Points, in no order, along strands that fork, close into loops and pass close to each other.
In the rows, 128 means zero.
Two points are linked if the straight distance between their rows is under 144. Some points are linked to none.
<959>: [103 118 223 140 108 106 110 118 113 206  87 143 126  54 160  96 111 105
 153  94 167 131 111  87 139 103 110 147  80 119 183 162 102 145 157  94
 127 161 116  79 127 137 111 135 112  42  80]
<492>: [154 150 127 136 207 114  96 128 150 118 156 145 133 171 193 193 104 134
 117 116  80 145 123 166  99 111 177  88 194 104 155 134 126 141 129  90
  93 130 145 173 134 159 154 153 120 165 172]
<4>: [160 166 186  90  79 150 176 150 122 162 135  64 136 105 140 111 116 168
 133 133 148 132 154 121 162 107 135 104 120 158 155 114 174 210  98 110
 113 149  73  83  95 158 135 174  76 119 130]
<571>: [150 160 174  96  82 121 178 143 115 167 129  71 137  89 147 117 115 138
 124 112 131 124 139 153 173 113 135 116 139 165 145 110 184 179 121 121
 112 176  89  74 132 138 126 142  92 102 115]
<1069>: [136 119 103 133  98 142 148 142 144 149 122  91 151 109 112  91 118 172
 109 164 152 131  99 128 124 150 119 163 138 160 125 100 139 122 150 114
 141 170 127 133 136 109 136 111  99 152 111]
<1072>: [ 88  65 171 177 184 109  89 123 112 144  94 132 161 127 159 147  70 138
 170  65 162 120 113 113 122 142 128 103 121  75 184 126 208 129 155  77
  91 148 133  94 148 168 126 146  92 104 143]
<1110>: [ 95  69  97 131  88 141 153  89 108 100 112 128 116  82  61  95 210 107
 146 142 138 137 114  97 130 122 110 172 103 134 111 117 143 118 155 138
 126 112 144  82 123 132 124 116 143 127 171]
<823>: [180 180 139 137  95 127 130 147 129 160 166  82 140 145 158 129  84 153
 127 148 148 136 126 143 104 122 166 102 164 136 128 125  82 160 124 123
 115 101 126 135 112 152 130 159 120 150 139]
<123>: [ 86 128 206 144  88  95 122 130 103 185  85 161 125  43 160 124 130  63
 137  77 132 123 122  93 134 117 102 160  84 111 163 165 104 106 151 117
 144 146 130 109 117 113 124 131 135  40  78]
<37>: [ 98 109 110 187 131  98 101 132 116 162 119 127 181 107 142 121  57 158
 126  89 160  87  92 137 115 153 104 123 155  90 185 101 152  83 158  93
 109 178 138 127 173 122 110 124 107 108  98]
<902>: [106 102  88 114 109 137 183 106 103  90 147 100 148 105  59 128 170 129
 173 124  94 119 126 144 148 127 140 119 132 153 125  96 212 135 140 173
 100 104 117  99 127 161 110 107 118 120 179]
<502>: [ 91  99 128 140 128 120 148  91 125 111 121 171  96  89 116 143 172  38
 159 102  78 141 124 125 153  87  96 114  91 119 120 153 202 120 156 152
 110 119 112  92 155 130 101  82 140  77 147]
<309>: [121 147 181  83 129 144 125 160 126 152 104 103  88 113 129 119 129 144
 125 136 157 143 148 100 142 113 126 153  95 150 127 130 100 186 103 124
 169 139 106 101  87 143 142 146  78 117  98]
<899>: [119 140  56 120 126 127 132  90 100 106 180 126 143 131  84 150 158 123
 146 103  90  99 122 167 131 150 157  97 176 102 121 120 141  83 165 133
  91 100 151 148 175 157 104 121 173 152 165]
<697>: [101 147 110  97 102 132 155 143 122 113 158 111 130 122 119 149 145 119
 156 133 127 127 143 133 118 132 142 121 152 128 122 112 117 136 125 161
  99 107 124 133 111 165 124 142 129 133 168]
<796>: [109  77 116 162 101 121 122 100 117 120  91 174 132 134  79  85 191  99
  96 115 139 125 114 118 125 132  86 179 120  99 105 128  79  63 136 134
 153 122 170 133 147  81 134 122 192 133  98]
<545>: [ 89 161 179 104  77  67 105 166  88 130 153 134 111  87 143 157 143  52
 137  66 141 118 140  97 135 131 114 112  98 122 149 144  69 114  94 159
 147 112 139 130 110 157 125 160 135  71 108]
<785>: [107  99 167 139 122 110  78 141  97 172 123 101 150 119 133 137  84 139
 166  94 191 100  99  85 107 137 108 122 118  95 209 120 121 127 137  97
 106 163 123 100 123 164 133 171  92  93 109]
<1389>: [122 134 196 127 163 123  95 133 135 162  74 190 103 109 162 138 127  71
 105 101 116 152 149 125 172 114 115 140  99 141 114 166 145 117 129 111
 155 150 114 108 129  70 119  93 128  74  47]
<566>: [156 148 102 156 153 108 121 118 154 147 109 124 129 130 162 109 110 145
  74 131 123 130  93 164 151 141 114 127 156 146 120 118 132  63 143  82
 127 177 145 155 165  61 119 115 128 154  64]
<540>: [132 140 147  80 143 159 118 156 150 126 114 125  69 127 127 109 141 146
 108 156 140 150 165 129 147 119 117 163  80 153 100 148 111 161  85 130
 186 150 101 125  90 109 133 112  93 147  88]
<59>: [199 141 108 140 119 135 141 136 126 142 140  73 204 162 119  84  93 225
 107 173 149 144 121 141 126 130 180  97 164 169 113  98 183 164 118 103
 106 119  88 117 133 118 122 142  90 141 129]
<192>: [117 101 114 127  83 151 139 144 132 159 104  90 131 112  90  70 122 170
 111 160 189 115 115 110 120 169 103 182 103 157 114 114  94 119 135 135
 171 155 134 123 122 108 131 131 112 150  96]
<722>: [139 147  67 129 126 145 105 103 142 110 175 146  96 157 120 129 153 133
 116 118 120 119 131 151  94 142 158 123 173 104 113 119  54 137 146 128
 121  95 181 166 142 134 145 114 177 199 162]
<1336>: [129 109  53 135 134 174 111 128 108 111 137  95 183 150 101  92 133 207
 138 175 162 123 132  97  77 118 171 151 131 127 131  85 129 196 142 128
 102 126 117 137  78 166 157 160  97 175 205]
<287>: [101 147 116 113 207 126  77 123 114 102 159 159 108 151 128 201 161 112
 140 104  92 149 139 120 109  97 179  97 138  97 148 128 113 149 117 124
  96  87 124 133 103 184 148 141 127 153 175]
<690>: [168 153  85 130  83 135 138 102 136 103 183 144  94 160 129 118 143 134
 122 118 133 109 132 163  87 144 123 108 175 115 110 121  23 137 130 143
 134  74 179 162 160 102 174 122 189 176 149]
<220>: [167 119  90 129  71 129 173 116 126  91 161 127 109 162  97  92 150 115
 115 142 124 115 127 174 122 151 107 118 150 138 106 127  38 107 118 154
 143 116 186 182 184  96 137 125 203 158 138]
<1409>: [141 192 161  82  78 123 156 157 121 143 184 119 122 116 178 186 113  98
 149 112 119 118 173 140 112 122 131  86 137 118 127 145  70 161  90 155
 111  90 117 142 123 177 138 179 139 106 136]
<941>: [113 116 116 155  38 119 169 139 101 169 123  83 169  75  93  81  96 156
 139 109 169  95 101 127 150 164 121 139 118 164 153  95 166 119 165 141
 111 175 129  93 154 131  96 112  99  88 113]
<229>: [116 101 137 111 111 111 132 134 131 118 108 161 104 142 113 126 163  64
 107 100  94 118 131 133 167 124  63 137  90 131 105 164 142  74 101 171
 143 121 163 148 162  84  99  98 181 115  92]
<340>: [117  99  80 142 102 134  96 127 140 131  96 143 125 137  97  73 157 147
 100 150 175 131 129 100  91 158 117 173 118 107 121 113  19  94 134 150
 146 139 173 145 114 108 147 134 161 178 123]
<800>: [166 137  99 154 116 138 120 143 116 137 146  75 187 152 128 100  83 207
 124 184 162 115 110 129  98 125 160 117 164 142 136 104 147 165 152 113
 118 140 108 140 128 121 139 156  96 150 156]
<535>: [ 95 150 107 126 182  99  73 111 101 101 145 156 104 118 118 180 181  84
 132 113 126 134 128  90 120  95 161 126 131  85 136 151  84 123 132 118
 114  88 132 117 110 169 144 139 149 136 174]
<938>: [ 96 135 187 148 101  95  89 128 112 162  85 170 129  74 147 120 153  72
 121  86 150 118 129  98 117 131  91 177 116  81 152 158  74  80 149 117
 157 133 148 133 111  76 135 125 163  65  78]
<209>: [ 91  78 107 140 103 146 127  98 114 123 110 140 123  86  85  67 196 110
 131 169 182 128 109  79 108 134 108 195 107 104 127 119 106 119 163 122
 134 126 130  83 122 120 144 120 137 133 159]
<1111>: [115 150 133  95 127 127 112 162 140 113 137 160  94 149 149 148 137  75
 108 109 102 136 150 145 167 121  81 114  81 148 102 173 134 100  80 165
 155 126 140 170 132  91  97  92 157 118  88]
<773>: [104 151 147 125 135  94 109 161 130 145 131 132 130 115 157 162 103  96
 119  92 125 112 128 143 134 136 133 108 132 116 159 129 112  93 126 111
 110 148 137 150 135 141 130 137 100 116 101]
<1309>: [152 147 130  95 184 151 115 136 176 111 103 153  74 148 144 130 126 146
  95 147 111 147 149 133 141 120 114 156 100 147  86 160 121 146  79 119
 181 154 106 142 117 106 130 104 109 166  81]
<1203>: [ 92 124 124 105 118 119 120 130  90 129 151 110 143 121  92 165 144 115
 157  94 135 122 130 114 132 121 155 104 143 103 160 116 135 136 129 127
  79 114 113 100 104 205 137 149 120 119 184]
<1237>: [ 93 100 118 131 115 110 187 116 106 108 131  96 161 106  95 144 119 128
 166  94  87 117 126 155 153 130 145  96 146 136 148 105 233 127 147 151
  95 123 118  89 126 168 116 102 111  97 167]
<694>: [103 163 165  70 175 126 119 163 131 118 140 131  97 124 145 196 129  86
 140 119 101 144 141 119 159 100 121 102  79 159 119 154 154 159  74 155
 136 112  86 124 108 167 118 130 104  95 138]
<1003>: [100  98  77 122 111 136 155  86  84  98 139 109 128 105  47 128 194 116
 165 134 112 132 113 100 142 123 138 128 108 133 112 108 185 110 160 158
 110  93 118  77 120 159 108 106 142 124 182]
<741>: [ 94 124  60 139 150 121 107  84  86  95 158 131 128 139  61 162 169 110
 142 113  89 116  98 122 120 139 151 118 144  99 114 117 145  67 170 133
  91  81 144 137 161 173 105 122 153 147 169]
<1386>: [113 116 129  90  58 123 200 134 110 123 155 113 107  86  90 132 128  95
 141 107  89 108 122 155 166 129 104 113 113 184 115 136 203 122 126 199
 117 147 120 114 162 126  74  92 140  97 123]
<863>: [110  83 160 156 200 139 117  92 158 112  74 208 129 137 133 118 147  78
 109 136  96 147 115 119 144 138 104 149 135 116 101 148 160  84 162 110
 155 138 113 139 143  62 128  97 165 113  85]
<1260>: [105 113 146  89  83 132 181 144 115 113 137 114  81 101  91 144 142  69
 151 131  88 140 129 132 173 122  91 112  66 192 100 148 203 143 108 197
 136 117 103 105 133 133  83  97 132  87 133]
<1139>: [172 128  79 143  89 153 154 134 104 122 166  84 210 145 120  90 113 208
 145 197 150 126 134 118  86 124 177 134 133 134 138 105 147 185 134 137
  84  99 106 139 105 137 154 175  97 153 197]
<643>: [112 136 162  68  85 136 161 161 103 119 137 109  74 109  99 135 147 107
 133 142 127 140 142 129 172 120  98 130  59 190  96 142 147 166  86 190
 158 119 102 110 111 133 102 121 126  96 133]
<196>: [130 152  88 107  94 134 149 116 115 109 183 137 106 127 110 142 157  90
 138 105 104 108 139 176 137 139 127  99 176 133  99 126 113  87 133 158
  98 111 165 156 169 130 106 128 185 134 146]
<53>: [152 143 120  94  31 120 214 136 110 124 166  95 136 103 110 128 127 100
 138 138 104 122 132 172 149 143 119 107 146 185 101 132 167 102 129 182
 104 111 135 134 166 114  70 135 166 106 142]
<249>: [115 132  94 164  36 105 138 149  94 162 138 100 180  85 111  76  96 160
 131 113 175  93  91 140 120 171 105 137 153 140 165  91 120  96 158 138
 108 176 143 125 161 112 104 140 115  98 114]
<852>: [ 99 120 139 119  61 101 128 136  96 114 120 118 100  87  95 101 176  94
 144 126 174 127 135  96 118 144 104 159  93 124 126 133  63 109 117 166
 164 116 148 119 104 117 128 143 145 105 133]
<997>: [118 110 117 157 129 107 128 120 149 147  82 149 136 122 129 112 110 121
  88 113 116 108 110 145 133 164  98 166 134 125 120 110 134  54 143 108
 138 160 148 144 150  85 124 103 126 130  61]
<608>: [104 112 128 111  42 154 149 143 106 152 106  81 122 112  89  60 132 158
 138 168 205 130 111  75 119 163 117 178  87 167 125 102  92 154 133 163
 162 125 127  96  87 133 117 149  93 121 134]
<78>: [135 137  78 142 137 128  85 130 158 121 156 134 127 153 146 103 120 150
 115 131 151 118 129 132  74 141 158 134 164 112 135 110  38 136 138 140
 130 129 167 173 125 120 165 136 142 200 145]
<555>: [135  86  58 154 249 170  94 104 160  93 119 130 149 175 117 122 145 181
 108 165 105 144 145 119  90 128 171 152 140 102 114  96 148 132 130  94
 114 140 138 146  94 142 157 102 111 204 168]
<13>: [149 169 129  83 108 154 186 133 118 102 175 107 139 128 136 178 131 126
 157 163  64 136 156 144 139  99 147 103 131 147 113 138 189 171  89 155
  96  80  87 122 112 164 111 142 119 105 188]
<162>: [121  35  53 136 146 180 181  99 154  97  81 137 149 132  50  76 185 155
 108 191 131 153 105 119 123 140 114 166 102 144  99  80 113  96 128 129
 155 129 142 115 146 102 138 106 149 178 140]
<355>: [172 142 112 120 116 136 189 118 132 101 170  95 176 145 122 148 117 157
 155 174  73 144 144 171 123 124 169 100 154 165 103 120 200 135 109 141
  96  73 106 129 125 141 113 141 116 125 177]
<363>: [148 147 120 119 115 107 179 113 104 121 178 105 163 130 146 182 126 118
 154 109  73 123 124 184 130 123 152  64 194 114 131 120 184 108 142 128
  60  98 131 123 161 162 115 142 148 108 185]
<1030>: [ 98 150 161 112  68  85 127 162  93 117 134 132  95  93 126 136 168  65
 133 106 161 124 152  93 128 125 104 133  81 126 123 162  66 120  95 173
 154 110 145 123 101 129 130 135 154  82 120]
<457>: [148 162 122 147 175 103  87 124 157 137 171 145 136 164 194 156  92 125
 114 103 112 112 118 160  92 123 168  88 190 106 160 121  81 137 143 108
  99 114 160 171 141 141 164 135 146 168 155]
<150>: [195 151 112 103  88 163 190 125 138  94 186 117 105 168 122 131 138 112
 152 182  77 144 143 170 126 113 116  97 134 165  64 141 134 137  99 176
 126  71 134 153 154 117 111 131 186 143 169]
<563>: [138 101 131 141 203 139 101 122 150 152 113 105 155 147 157 124  85 196
 113 131 155 122 117 117 136 122 129 135 143 108 156 119 175 145 140  56
 126 184 112 106 140 133 128 108  67 127 112]
<259>: [171 190 161 132 129 111 111 128 140 133 172 130 120 172 199 186  71 106
 128  94 101 120 132 172 103 115 152  71 189 121 125 124  61 130 121 120
 119  76 159 161 144 138 157 138 158 149 137]
<1219>: [ 99  86 190 155 130 104  96 125 105 178 112 110 151 106 151 138  67 143
 180  64 185 111 112  99 127 143 103  97 105 101 200 140 186 148 155  83
  94 154 113  88 137 185 121 163  86  82 116]
<777>: [ 76 118 143 103 146 127 125 116 133 101 125 160  95  99 134 157 176  39
 166 118  80 145 138 108 162  77 100 113  84 137 119 161 197 141 114 158
 119 124  98  91 126 143 118  96 132  71 166]
<781>: [111 112  93 120  63 118 119 132  98 106 115 134 103 127  76  88 191 123
 110 129 173 128 139  97  98 159 117 157 117 121 121 130  24 101 115 165
 147 108 170 133 117 127 125 141 161 150 130]
<699>: [110 121 171 183 120 102  70 120 122 159  75 174 143 112 136 107 145 101
 102  91 148 109 115 107 103 146  95 175 139  71 148 129  64  46 151 108
 152 143 167 155 108  60 134 131 182  95  60]
<868>: [140 138 131 132 159 105 146 129 120 109 146 111 176 138 147 169 102 139
 142 105 106 118 115 173 133 127 160  71 190  98 152 121 189 119 140 102
  81 127 117 150 144 167 120 145 123 127 183]
<71>: [132 175 189  64 118 147 131 166 123 164 133  88 104 110 136 137 115 143
 138 127 155 137 158 100 151  97 131 120 102 147 150 118 126 208  88 116
 143 152  86  94  81 171 137 168  66 115 109]
<1019>: [109 149 154 106 158 123  87 159 133 108 105 165  84 150 157 169 138  66
 113 115 115 148 155 106 158 112 106 126  76 129 102 180 113 116  76 156
 166 109 121 146 100 107 124 114 139 113  94]
<1032>: [119 113 167 118 208 165  97 126 173 131  63 174 100 156 155 127 140 120
 107 167 121 162 136 103 133 119 119 175  98 129  93 155 126 128 116 105
 179 127 104 116  99  86 136 103 120 141  75]
<1021>: [155 143 116 100 103 151 174 140 143 105 159 109 114 134 120 128 134 134
 132 169 111 139 141 149 122 128 142 133 142 159  91 123 121 151 110 158
 130 110 128 156 128 131 119 140 141 162 156]
<402>: [110  88 151 150 192 141  93 100 158 106  83 201 125 145 136 119 185  87
 108 147 123 139 134  99 120 122 108 180 139  77 110 146 103  85 156 112
 162 123 128 153 112  68 152 116 171 147 104]
<926>: [158  94 143 157 152 115 140 123 128 142 109  94 180 129 156 111  79 224
 152 106 152 101 121 153 168 113 151  95 143 121 158 108 245 184 152  59
 119 190  87  82 169 136 120 132  70 120 133]
<12>: [113 118 154 171 144 119 102 117 139 166  76 180 148 126 134 110 122 103
  85  96 130 114 109 132 122 162  94 177 132 105 125 117  95  47 152 102
 148 146 159 145 136  42 122 102 158 113  29]
<241>: [118 125  94 144 124 129  73 147 150 126 129 123 120 148 137 105 126 159
 120 139 177 112 135  99  70 148 138 159 126 112 139 121  20 138 127 140
 152 130 159 154  97 116 153 140 127 181 120]
<279>: [170 138  95 155 206 129 102 116 182 137  98 159 117 161 172 119 110 165
  64 164 113 147 118 152 135 133 142 134 150 139 107 127 122  94 132  84
 154 176 132 161 141  69 143 108 123 190  68]
<1227>: [148 158 132 119  63 129 119 158  93 169 162  92 163 135 157 141  77 167
 165 125 170 106 129  99  96 138 136  98 146 105 202 126  84 184 128 129
  93 124 108 128 108 184 141 212 107 123 172]
<1034>: [132 120 127 125 126 125 108 150 132  86 102 172 104 167 126 116 159 117
  86 122 120 125 153 120 134 133  86 154 104 105 111 162  37  82 101 162
 180 121 174 174 138  82 129 120 186 157  73]
<1209>: [194 170 113 102 163 163 125 135 178  87 158 150  76 174 151 131 120 156
  98 174 110 162 145 151 105 115 134 124 136 150  87 158  71 178  83 136
 180  98 122 178 124 114 151 119 139 191 129]
<628>: [117 145 157 125 132 114 104 140 138 181  85 127 119 125 149 102 109 132
 105 101 166 121 132 120 133 132 115 152 110 117 141 130  79 108 126  96
 151 160 131 112 121  74 115 107 104 110  35]
<859>: [142 136  84 150  58 107 134 122 131 115 144 131 116 137 115  70 136 129
  96 119 150  95 122 154 103 179  95 135 145 127 125 137  13  69 129 148
 134 145 209 188 169  79 144 127 194 152 105]
<206>: [109  95 102 163 146 131  93  84 128 132  91 187 123 123  93 102 215  97
 105 125 131 115 110  91 118 129 109 177 141  76 110 127  79  80 164 111
 147 119 147 137 134  97 145 116 190 169 126]
<1089>: [107 111 101 145 192 106 119 115 130  97 118 122 149 139 133 163 111 128
 142  83  89 118 129 158 137 125 154  90 159  92 155 116 198 107 150  99
  84 140 124 131 140 160 124 118  97 132 161]
<1240>: [ 96  79 114 142  64 135 128 115 103 139 111 115 140  96  89  55 166 127
 150 175 204 127 106  66 109 143 113 195  88 139 142 107  89 136 155 147
 141 118 137  84  98 120 139 142 122 109 171]
<968>: [161 167 116 144 176 127 104 136 167 119 120 161  93 168 186 133 112 147
  70 130 115 130 139 153 129 131 143 146 142 130 114 155  66 110 120 106
 167 152 147 181 133  71 141 119 141 196  63]
<760>: [113  81  96 136 233 153 111 105 164  93  99 132 138 158 119 146 147 162
 122 168 100 155 126 119 106 128 158 146 125 111 107 109 179 131 120  97
 127 137 122 126  88 138 156 108 102 162 153]
<778>: [125 134 142 122 111 120  97 166 102 172 147  91 161 129 137 136  88 161
 171 109 177  96 113  98 116 142 119 108 127 111 199 119 118 161 137 106
 102 156 111 115 111 184 138 187  96 118 135]
<281>: [168 108 149 154 201 140 100 124 156 142 104  97 161 148 174 107  95 230
 113 136 150 132 122 136 143 110 154  98 153 121 152 106 225 187 127  38
 133 183  90 100 141 138 137 136  61 123 130]
<112>: [179 153 130 143  77 131 108 135 111 162 166  93 176 160 164 144  64 168
 149 144 163 111 117 116  73 127 164  92 167 107 174 118  85 176 130 115
  94  82 130 124 127 162 148 189 129 130 178]
<1036>: [123 123 120 113 196 168 132 119 162  92 124 144 108 154 130 169 126 124
 133 157  52 149 133 135 147 114 117 109 101 165  99 154 226 141  99 132
 140 144  94 123 118 133 110  91  93 119 131]
<553>: [206 176 137 138 124 141 108 139 157 159 163  96 124 189 163 143  59 178
 113 151 144 147 121 156  78 130 167  92 171 139 120 109  50 172 116 124
 132  66 146 141 120 116 162 147 136 166 117]
<948>: [151 157 143  51 101 165 159 165 122 126 141 120  73 123 102 113 142 147
 121 166 135 155 168 136 153 120  98 141  79 173  87 150 127 193  72 172
 175 126  98 131 100 132 108 143 116 143 120]
<130>: [194 181 137 132 157 147 122 120 171 107 167 133  97 178 171 145  83 168
 101 164 118 154 143 159  77 123 161 101 161 139 101 133  70 180 107 127
 165  71 136 170 116 121 166 139 137 184 136]
<1195>: [195 118 103 137 115 130 175 120 144 142 118  63 180 138 109  63 108 212
 108 166 142 139 112 162 161 117 174 109 156 184 117  89 230 174 118 121
 121 140  86  93 125  97 127 125  80 131 112]
<467>: [ 96 107  54 127 138 132 131  73  87  83 152 131 119 119  40 150 204  96
 161 145  96 131  95 105 131 125 131 144 106 121 101 128 159  92 160 144
 115  78 134 117 148 167 101 119 166 149 179]
<358>: [ 97 128 149 100 163 133 115 139 143  92 119 154  80 127 133 161 156  72
 139 146  99 151 142 102 146  97 113 135  74 148 101 158 158 138  87 153
 146 106 100 130  99 129 130 114 129 106 137]
<988>: [ 81 124 119 131 152  90 100 117  96 119 141 137 115 102 115 163 171  79
 141  91 122 123 117 103 133 100 140 116 121  92 158 132 129 114 142 112
 106 114 126  99 124 179 139 133 130  96 164]
<333>: [104  81 169 160 143 138 140  80 140 139  67 222 133 106 107  87 151  67
 121 115  93 139 104 130 163 137  77 161 123 124 114 151 151  80 176 146
 149 153 138 137 159  46 104  79 181  92  78]
<423>: [103  89 122 132 229 154 129  96 150  71 101 138 114 139 113 154 147 123
 140 155  82 158 125 117 121 105 146 132 108 135 109 125 207 137 122 121
 126 135 102 101 100 144 142  96 100 121 161]
<338>: [136 153 147 102 200 131  99 143 148 117 164 149 125 158 176 202 115 128
 138 107  81 137 143 142 104 104 171  95 152 103 159 138 132 163 107 108
  97 121 116 154 101 185 156 160 116 162 163]
<380>: [118 144 154 118 213 130  67 152 161 123 106 162  93 165 165 171 120 119
 111 134 117 150 150  89 101 102 151 146 108 105 127 144  94 149  93 111
 146 119 113 135  80 143 158 137  97 161 117]
<417>: [108  79 153 151 101 104 130 108 115 121  78 184 124 113 102 103 169  68
  95 109 108 119 129 116 142 136  70 161 109 109 114 144 116  70 136 147
 149 128 164 136 153  65 114 101 184 102  87]
<625>: [113  66  69 164 160 168  93 122 110 113 126 107 157 145  85  96 145 175
 140 176 179 134 123  72  85 124 148 170 118 104 135  82 125 155 149 122
 126 125 129 104  75 151 160 140  98 158 191]
<385>: [102  76 146 152 211 117 116 117 144 119  87 122 149 148 150 175  79 148
 165  87 118 137 125 131 136 122 149 107 130  84 157 127 220 137 147  78
 104 141 119 109 131 176 128 118  77 114 159]
<104>: [127 136 150 138  89 106 113 156 114 110  96 155  97 133 128 125 131 106
  84  95 135 119 151 123 136 142  82 149  99 104 125 173  36  65  99 152
 184 133 182 171 126  76 121 121 185 122  48]
<1130>: [156 192 151 108 118 113 135 143 131 125 181 138 114 145 170 186 105  88
 142 122  88 131 149 164 120 112 145  79 164 126 120 140  87 132 121 142
 113  95 137 161 148 155 134 144 154 114 146]
<814>: [155 208 167  81  70 148 165 157 116 152 164 104 121 120 160 160 115 126
 149 147 134 136 164 108 116 118 140 105 113 129 121 146  70 188  94 158
 124  80  95 135  93 185 128 178 112 119 152]
<1127>: [151 163 124 107  35 121 189 129 109 120 182 107 127 116 131 141 130  83
 142 126 112 116 143 178 131 138 118 103 164 165 101 136 117 108 112 168
 103  89 145 144 167 124 116 137 182 101 146]
<861>: [143 105 146 152  96 107 167 139  97 153 126  81 181 106 124 114  64 198
 175 101 166  83 114 132 161 124 132  96 131 116 175 110 231 176 164  92
  97 163  77  98 163 155 114 147  81 110 146]
<219>: [ 97 123  81 178 155  96  74 108 121 131 121 161 136 143 126 144 136 119
  96  73 117 109 126 141 112 141 147 119 168  65 140 110  87  48 147 108
  82 138 166 152 148 125 138 115 157 148 113]
<29>: [ 96  86 159 166 236 128  98  88 159 138  58 183 154 147 148 137 102 114
 127 128 117 157 114 110 130 134 145 146 147  83 142 132 178 109 165  76
 120 139 117 114 128 118 142 103  99 117 116]
<336>: [ 96  79 165 165 138 119 144  82 134 124  90 198 106  95 111 125 156  42
 148 110  78 142 119 130 153 117  86 143  97 121 107 154 191  90 171 154
 123 141 124 121 158  87 100  77 157  64 117]
<251>: [114 169 148  73 107 158 142 167 118 118 162 112 111 135 127 162 144 131
 152 140 132 143 175  95 107 116 142 120 110 124 129 121  72 193  84 171
 119  85  98 127  59 201 153 182 110 129 170]
<110>: [140 115 124 162  80 110 178 121 122 168 124  83 165  87 115  73  76 176
 136 115 161  99  98 151 161 136 127 117 137 156 152  82 186 127 166 101
 125 189 115  84 172 107 101  98  99  96 102]
<1391>: [ 94 113 183 130 112 109 144 122 119 176  96 121 124  83 128 112  98 116
 132  97 160 129 119 111 149 129 121 139  93 139 157 128 147 127 148 113
 121 153 126  70 133 142 106 105  95  73  83]
<156>: [134 193 146  73 175 144 104 164 159 109 158 160  87 144 168 185 118  83
 128 111  73 137 154 156 166 107 120  86 101 141 105 167 148 147  82 131
 136 127  97 162 113 145 108 122 113 115 125]
<771>: [141 142 100 149 163 118 122 135 146 143 127 100 141 131 153 112  92 158
 104 145 139 126  99 139 132 134 137 126 161 134 128 106 152 114 149  81
 134 176 120 146 142 118 125 118  91 151 107]
<456>: [115 113 150 141 104 109 173 135 108 139 112  81 163 112 111 143  85 152
 175  89 133  98 122 126 148 139 144 111 121 134 168 111 224 166 150 118
  98 137  95  97 124 189 111 137  83  98 159]
<652>: [142 156 124 136 156 135  84 146 160  93 115 171  93 168 178 148 130 121
  82 113 109 126 165 137 127 131 116 139 118 108 116 177  29 102 100 148
 179 132 171 194 126  83 138 107 167 190  65]
<426>: [117 120 174 131 250 144  82  96 177 151  63 186 126 147 150 127 117 119
 112 153 116 165 130 102 140 128 141 169 134 109 116 150 148 135 155  75
 153 139  95 118 118  99 144 100 107 119  88]
<1250>: [175 147 110  96 187 176 125 142 180  81 119 157  72 173 142 133 141 160
  93 180 106 162 144 139 138 114 116 148  95 154  81 169  92 159  72 134
 190 137 111 180 111 112 137 110 132 191 106]
<1131>: [125 123 101 114 164 137 138 127 151  93 127 144 115 146 122 156 133 113
 124 136  66 132 128 154 150 135 116 122 130 151 104 131 179 102 114 145
 134 145 124 138 147 122 109 106 115 138 124]
<1202>: [155 164 116 154  56  99 147 140 107 163 151  91 153 108 116  83  92 154
 113 139 175 123  92 166 127 164 128 116 160 168 115 106 104 100 145 130
 118 149 155 137 165  91 107 143 148 123  98]
<263>: [113 152 159 103 119 119 147 144 116 163 122 112 103  77 138 142 106 109
 118  90 124 117 128 144 176 127 124 112 120 164 144 121 167 136 119 113
 131 162 104  84 144 128 106 110  91  87  91]
<451>: [ 94  81 119 154 158 150  95 111 114 120 112 110 139 115 109 100 166 140
 149 170 183 145 115  47  95 107 136 173 113 102 145 106 127 162 147 116
 106 113 121  82  80 160 162 140  99 122 201]
<740>: [177  91 126 157  96 114 176 121 135 149 120  78 183 114 112  52  98 206
 116 155 167 122 112 154 163 121 138 114 135 175 138  80 216 169 144 109
 125 185 101  77 152 100 126  91  94 110 111]
<86>: [196 151 117 112  71 157 188 121 124 116 188  86 140 157 132 151 100 143
 150 172  72 135 158 170 101 113 150  88 144 175  64 124 149 125  87 150
  94  37 128 125 139 136 119 132 149 124 160]
<1243>: [154 145  92 157  70  97 138 136 126 137 149 112 132 111 123  80 101 148
 107 129 157 102  94 161 115 167 110 126 154 149 126 111  68  74 143 134
 132 157 186 171 168  86 117 133 168 142 103]

A tip is a point with one link. Name the tips that can be reached along the links from each point below, in the order of the rows.
<1127> | <363>, <104>, <29>
<457> | <13>, <251>
<110> | <545>, <451>
<863> | <156>
<423> | <555>, <1131>

A fork is a point with three links, a tip a point with one. Leave the first point through the second and follow the links. Name the first fork or tip that comes.
<467>, <741> | <540>
<309>, <71> | <566>
<563>, <281> | <1003>
<492>, <338> | <13>
<941>, <249> | <545>
<781>, <340> | <451>
<150>, <1021> | <251>

How many points has the smallest loop of links through each point below? Write - if it is on no loop.
<206> | 6
<563> | 15
<1034> | -
<1019> | 9
<814> | -
